Points, in no order, along strands that fork, close into loops and pass close to each other.
Points whose rows are less than 83.5 apart are linked; no others are. Some points are linked to none.
z678: [  7 -25  32 -33 -34 -15   3  -8 -18  -1  38 -28  37   2 -51   9 -11 -21
 -18  27]
z900: [-35  -1   3  26  19  16  14  55  34  16 -39 -12  -6  -6  -8  10 -11  25
  -1   8]
z332: [-24  36  -6  15   9  25 -41 -17 -33 -18   4  -3  -8  -3  14 -16  17 -21
  46   4]
z540: [ -1 -10   3 -16   4 -43  -6  10  39  22  -1   2  15 -14 -39 -27   5 -65
  32   0]
z840: [ 45 -29  -7  -5   0 -25 -12 -17 -27  21  44  -2  -3  -8  14  48  -7  -8
 -30  -9]
z273: [-14  28 -26  16  -5   0  46  16  37 -25 -15  38  19  16   2 -28 -26  32
 -28 -34]
z24: [  2  -7   2  29  10  16 -11 -55 -40  19 -30 -28   3  11  -4 -12  27  12
 -32 -24]
z524: [ 24 -20 -19  20   7 -11   9 -23  -9 -12 -12  39   4  18  26  18   7  38
 -43 -33]
z434: [  6  -8  18   3 -28  -3  40 -22  14  -6 -36 -17  25  28   5 -20 -21  39
 -46 -20]
z274: [  7   4  18  13 -12   0   9 -29 -57  -6  -2  17  35  28 -38  31 -16  53
 -26   2]
z309: [-22 -36   0  -9   3  13  29  60  54   6 -41   9 -30  -6   7   7  -7  29
   0  13]
z918: [ 28 -22 -26 -35  -4  -9  24  36  31   4  48  58 -21  -7   3   5  -3   4
  22  35]
z167: [  1 -20 -25  20  32 -20 -25 -20 -32  19 -21  35  15  14 -32  26  17   0
  -6 -30]
z686: [ 15  22  11 -15 -11  20 -11  20  28  -3  16 -32 -24 -21  56   9  -4  -3
  16  29]
z224: [-29  43   8 -33 -30  32  23  12 -15 -54  18  35   0  25 -23   4 -24  36
  38  23]
z715: [ 29 -14  -5 -20 -17 -16  18  14 -24   0  50  53  10   6 -39  31 -23  29
   2  27]
z277: [ -2   9   7  12   5 -13 -11 -22 -26  29  -3 -25  44  -5 -58  -8   2 -29
  -4   7]
z22: [ 14   5  11   5 -13  -1  25  13 -28   1  11  40  25  17 -49  36 -37  56
 -17  11]
z146: [ 35 -39   4  -4  12  -6   6  39  35  42   9 -12 -41 -24  25  43  -9   6
 -10  14]
z137: [  5 -57   2 -31   2 -16   0  19  -5   3 -13   5 -21  -1 -31  27   5  -1
   9  17]
z355: [-14 -39 -34 -10  32 -17 -41 -15  -4  -3 -38  18 -12   6  -2   2  33 -48
  14 -28]
z196: [-33 -19 -45  31  48  13 -28  16   3  -3 -16   8 -50  -9  58  11  26 -25
   4 -21]
z347: [ 21  49 -11  59  23 -13  -6  13  -1  23  15  14  30 -14   9   2 -17  10
 -12 -21]
z43: [ -2  -8   3   6  25 -36 -11   5  11  49 -12  -1  23  -7 -61  -8   7 -44
  17  -4]
z814: [-18  10  16  23  21  29  -8  35   6  17 -18 -27 -10 -11  10  24  -3  26
   2  21]
z655: [ 14 -18  15 -12 -22  25  -6 -39   4  -2  -9 -55 -20  -4  40 -22  20 -13
 -16   8]
z216: [-37   8  -2  32  25  18   3  -5  -5  -3 -37  -7  -1  21   4 -22  14  33
  -8 -16]
z159: [-13  23  -9  10  17  23 -30  43 -19  -9  31   9 -41 -24  23  40   2  13
  53  27]
z172: [-17   5 -29  -5  -1  -9 -15 -28 -25 -64  -5  66  10  24  11 -23  10   5
  15 -25]
z907: [ 43 -24   0  27  16 -27 -10 -14 -21  59  13 -16   3 -12 -11  42   1 -13
 -38 -13]
z372: [ -2  25   4  14  12  32 -29  10   8  15  12 -42 -30 -30  53   3  17 -29
  25  12]
z756: [-10  20  47   7 -18  27  18  -2 -21  21 -11 -48  21  11 -47   7 -26  40
 -14  32]
z992: [ -1  -7   4 -20 -18  22  18  26 -12 -32   4  27 -21  15  18  21 -10  69
  -5  22]
z928: [ 12 -17 -29  -3  14 -27 -40 -26 -38  -9   0  38   0   6 -17  16  23 -40
  15 -22]
z531: [ 33 -12  -1   2 -24 -43  17  -3   2   7  42  36  38  -6 -41   3 -20 -19
 -22  -4]
z80: [-20  49  19  14 -10  45  -5 -43  -8 -15   1 -38  -8   0  18 -71  29   0
  21  -6]
z17: [ 18 -28  16  -8  10 -10  -7  28  -6  31  19  -3 -21 -14 -17  47  -3   7
  11  21]
z860: [  6   8  27 -13 -19  25   8   6  36  -2  -9 -58 -26 -13  64 -19   6   0
  -1  17]
z209: [-22  45  23 -33 -40  21  30  -3  -3 -28  15 -14  19  24 -33  -1 -29   8
  21  17]
z488: [ 32  51  -2  19   1 -17  -2   4  23   8  27   6  31 -18  18 -17 -18 -12
  -9 -12]
z128: [ 12  -1   7  -7  15  13 -27  29 -36  14  38   6 -38 -16  -2  60  -2  12
  40  27]
z288: [-21   2   3  -7  -3  12 -28 -27 -30 -13 -24 -14  -2   4 -12  -8  14 -13
  27   8]
z897: [-56  -9  33 -20 -10  35  23   7  19 -26 -44 -37 -26  17  10 -29   9  37
  13   7]
z705: [-36  28 -19 -17 -12  22  34  24 -10 -42   4  69  10  32 -39  11 -25  46
  15  11]
z708: [ 45   7   5   4 -13  -4  -3  -1 -14   1  31   4   1  -4  29  31 -15  26
 -23   1]
z652: [-16  44  22  13 -17  29  22 -33   6   0 -17 -37  19   8  -4 -51   8  20
 -14  -6]
z547: [ 20 -54  -7 -17  23 -33 -22  -1   2  41  11 -29 -26 -17  -3  35  23 -53
  -6  -7]
z861: [-46 -32  -7 -17  21  15 -32  15  24 -19 -50 -15 -42  -4  25 -22  31 -27
  39  -3]
z632: [-19   0 -14  13  27  33 -35   1  -9  -2  -7 -24 -53  -7  63   8  25 -21
  23  -7]
z611: [ 10  13   6 -27  -6 -27  14  33  54   8  29   5   4 -24  -7 -22 -14 -51
  42  12]
z208: [-11 -20  37 -28 -19  13  26  24 -12   3 -23 -25   9  14 -55  21 -26  31
  -4  31]
z630: [ 23  23  -7  -9  -9  -8 -13 -18  20 -11   9 -25   0 -22  45 -41   9 -47
   6  -4]
z879: [ 45  -2 -16   5  16 -22 -16   9  26  31  33  -6 -18 -29  51  17   8 -47
  -4  -8]
z341: [ -5  -6  -9  28  -4  -1  30   7  23 -18 -24  33   4  14  41  -9  -9  53
 -36 -20]
z151: [ 51 -40 -12 -18  -4 -20  21  17  -1  19  66  44  -5  -6  -4  29  -9   6
   3  25]
z229: [ 11  40  -7   1  -4 -15  19  -9  36   0 -11  -3  41 -10   2 -49 -20 -31
 -16 -25]
z346: [ 28 -19 -10 -40 -12 -35  21  29  40  -2  47  43  -5 -16  -2 -14  -5 -42
  25  18]
z289: [-12  11  21 -27 -26   5  31  25  21  -1  -9  -4  12   6 -42   2 -33  11
   5  13]
z183: [-39  42 -11  28  21  29 -36  21 -35 -27  17  -1 -19 -15  19  13   3   0
  51  15]
z94: [-60  37 -14  26  25  14  11   5  -8 -36 -17  26  12  15  -8 -25   4  20
  23 -17]
z568: [ 43  37   3  -2  -8 -25 -14  -8  13   8  48 -17  25 -31  18 -19  -6 -50
   1   0]
z212: [-10  -8  -8   7  -2 -11  -2 -62 -35 -20 -26   4  16  27   0 -29  24   6
 -27 -32]
z322: [ 33 -16 -11   1 -21 -39   7 -21   4  -9   9  20  43   7  -6  -5 -17 -10
 -47 -21]
z685: [ -8 -10 -17  -6   0  -7 -15 -57 -36 -49  -8  34  -1  35  30 -25  23   8
  -3 -38]
z999: [-18  50  24  25 -12  32   9 -17 -23   9   0 -27  16   8 -17 -15  -9  30
   0  11]
z608: [ -8  42  -9  21   7  -9  -2 -28   4  -3 -21   1  39  -2 -10 -48  10 -25
  -6 -27]
z802: [ -6 -18  25 -18 -23  13 -10 -20 -19  10   0 -57  24  -4 -47 -13   4 -26
 -11  27]
z45: [ 20 -48 -14 -15   3 -14  15  51  57  23 -18   9 -33 -15  29  10  -5   0
 -14   2]
z669: [-37  -5  -8  47  28  27 -16 -40 -26  12 -31 -25 -20  20   7 -21  37  35
 -11 -31]
z430: [ -4 -37  -1 -38   0  -1 -29  -3  -9  -9 -18 -12 -27  -5  -3  18  14 -20
  30  19]
z806: [-30 -15 -26  -6  27  -8 -17  35  48  -7 -33  15 -29 -10  -3   0  19 -29
  33  -6]
z720: [ 25  40   4  53  26   8 -26  -6 -17  38  22 -21  13 -23  14  19   2   3
  -7  -3]
z11: [-39  -8 -47  20  38  -4 -20  48  18 -10 -14  35 -30 -15  16  15  17 -12
  25  -5]
z800: [ 24 -14  -6  40  23 -25 -16 -11 -24  50 -10  12  25   4 -34  33  -7  12
 -27 -21]
z93: [-30 -26  30 -23 -21  17  24 -17  10 -15 -53 -47  -7  19  -8 -25   7  15
  -9   8]
z417: [ -9 -31  19 -11 -22  23   4 -42 -10   3 -31 -55  11   1 -15 -28  27 -11
 -29  14]
z858: [  5 -56 -26 -24  26 -19 -26   1   8  13 -20  10 -42 -10  23  30  23 -45
   1 -29]
z741: [ 16  19   1 -16 -37  -1  54   6  32 -22  -3  37  25  23  -7 -16 -47  29
 -34 -16]
z941: [ 22  -1   6 -10 -41 -20  36  -8  26 -10   0   3  39  15 -10 -18 -38   4
 -51  -8]
z726: [ 25 -22  20 -14 -17 -38   6  -5 -18  10  71  12  41  -4 -51  19 -12 -23
   2  16]
z75: [-32  17 -34   8  16  -5   2  12 -10 -41  -6  60   3  13   2 -10   6   3
  14 -17]
z156: [-45  14  23 -10 -17  27  43  12  27 -30 -19 -14 -24  29  28 -28  -8  61
  -5   2]
z367: [  2  52  15  -6 -17  20  -6 -32   6 -17  14 -40   2 -21  34 -61  12 -30
  13   3]
z331: [ 38 -20  13  -8   1 -11 -16  -5  10  41  21 -48 -24 -26  34  17   8 -47
 -13   8]
z734: [ 18  20   5   3  -4 -13 -11 -28 -41 -11  17  17  27   7  -3  16  -7  13
 -11   0]

A fork is a point with three links, a tip a point with one. Leave the first point through the second and follow the links. Name the first fork or tip that comes.
z208, z756 | z488
z879, z331 | z802
z80, z652 | z705
z715, z22 | z879
z860, z686 | z861
z861, z806 | z417

How many points has the smallest loop of links through each point below? Write none if it is on no loop.
z999 | none
z183 | 8
z94 | 8
z858 | none
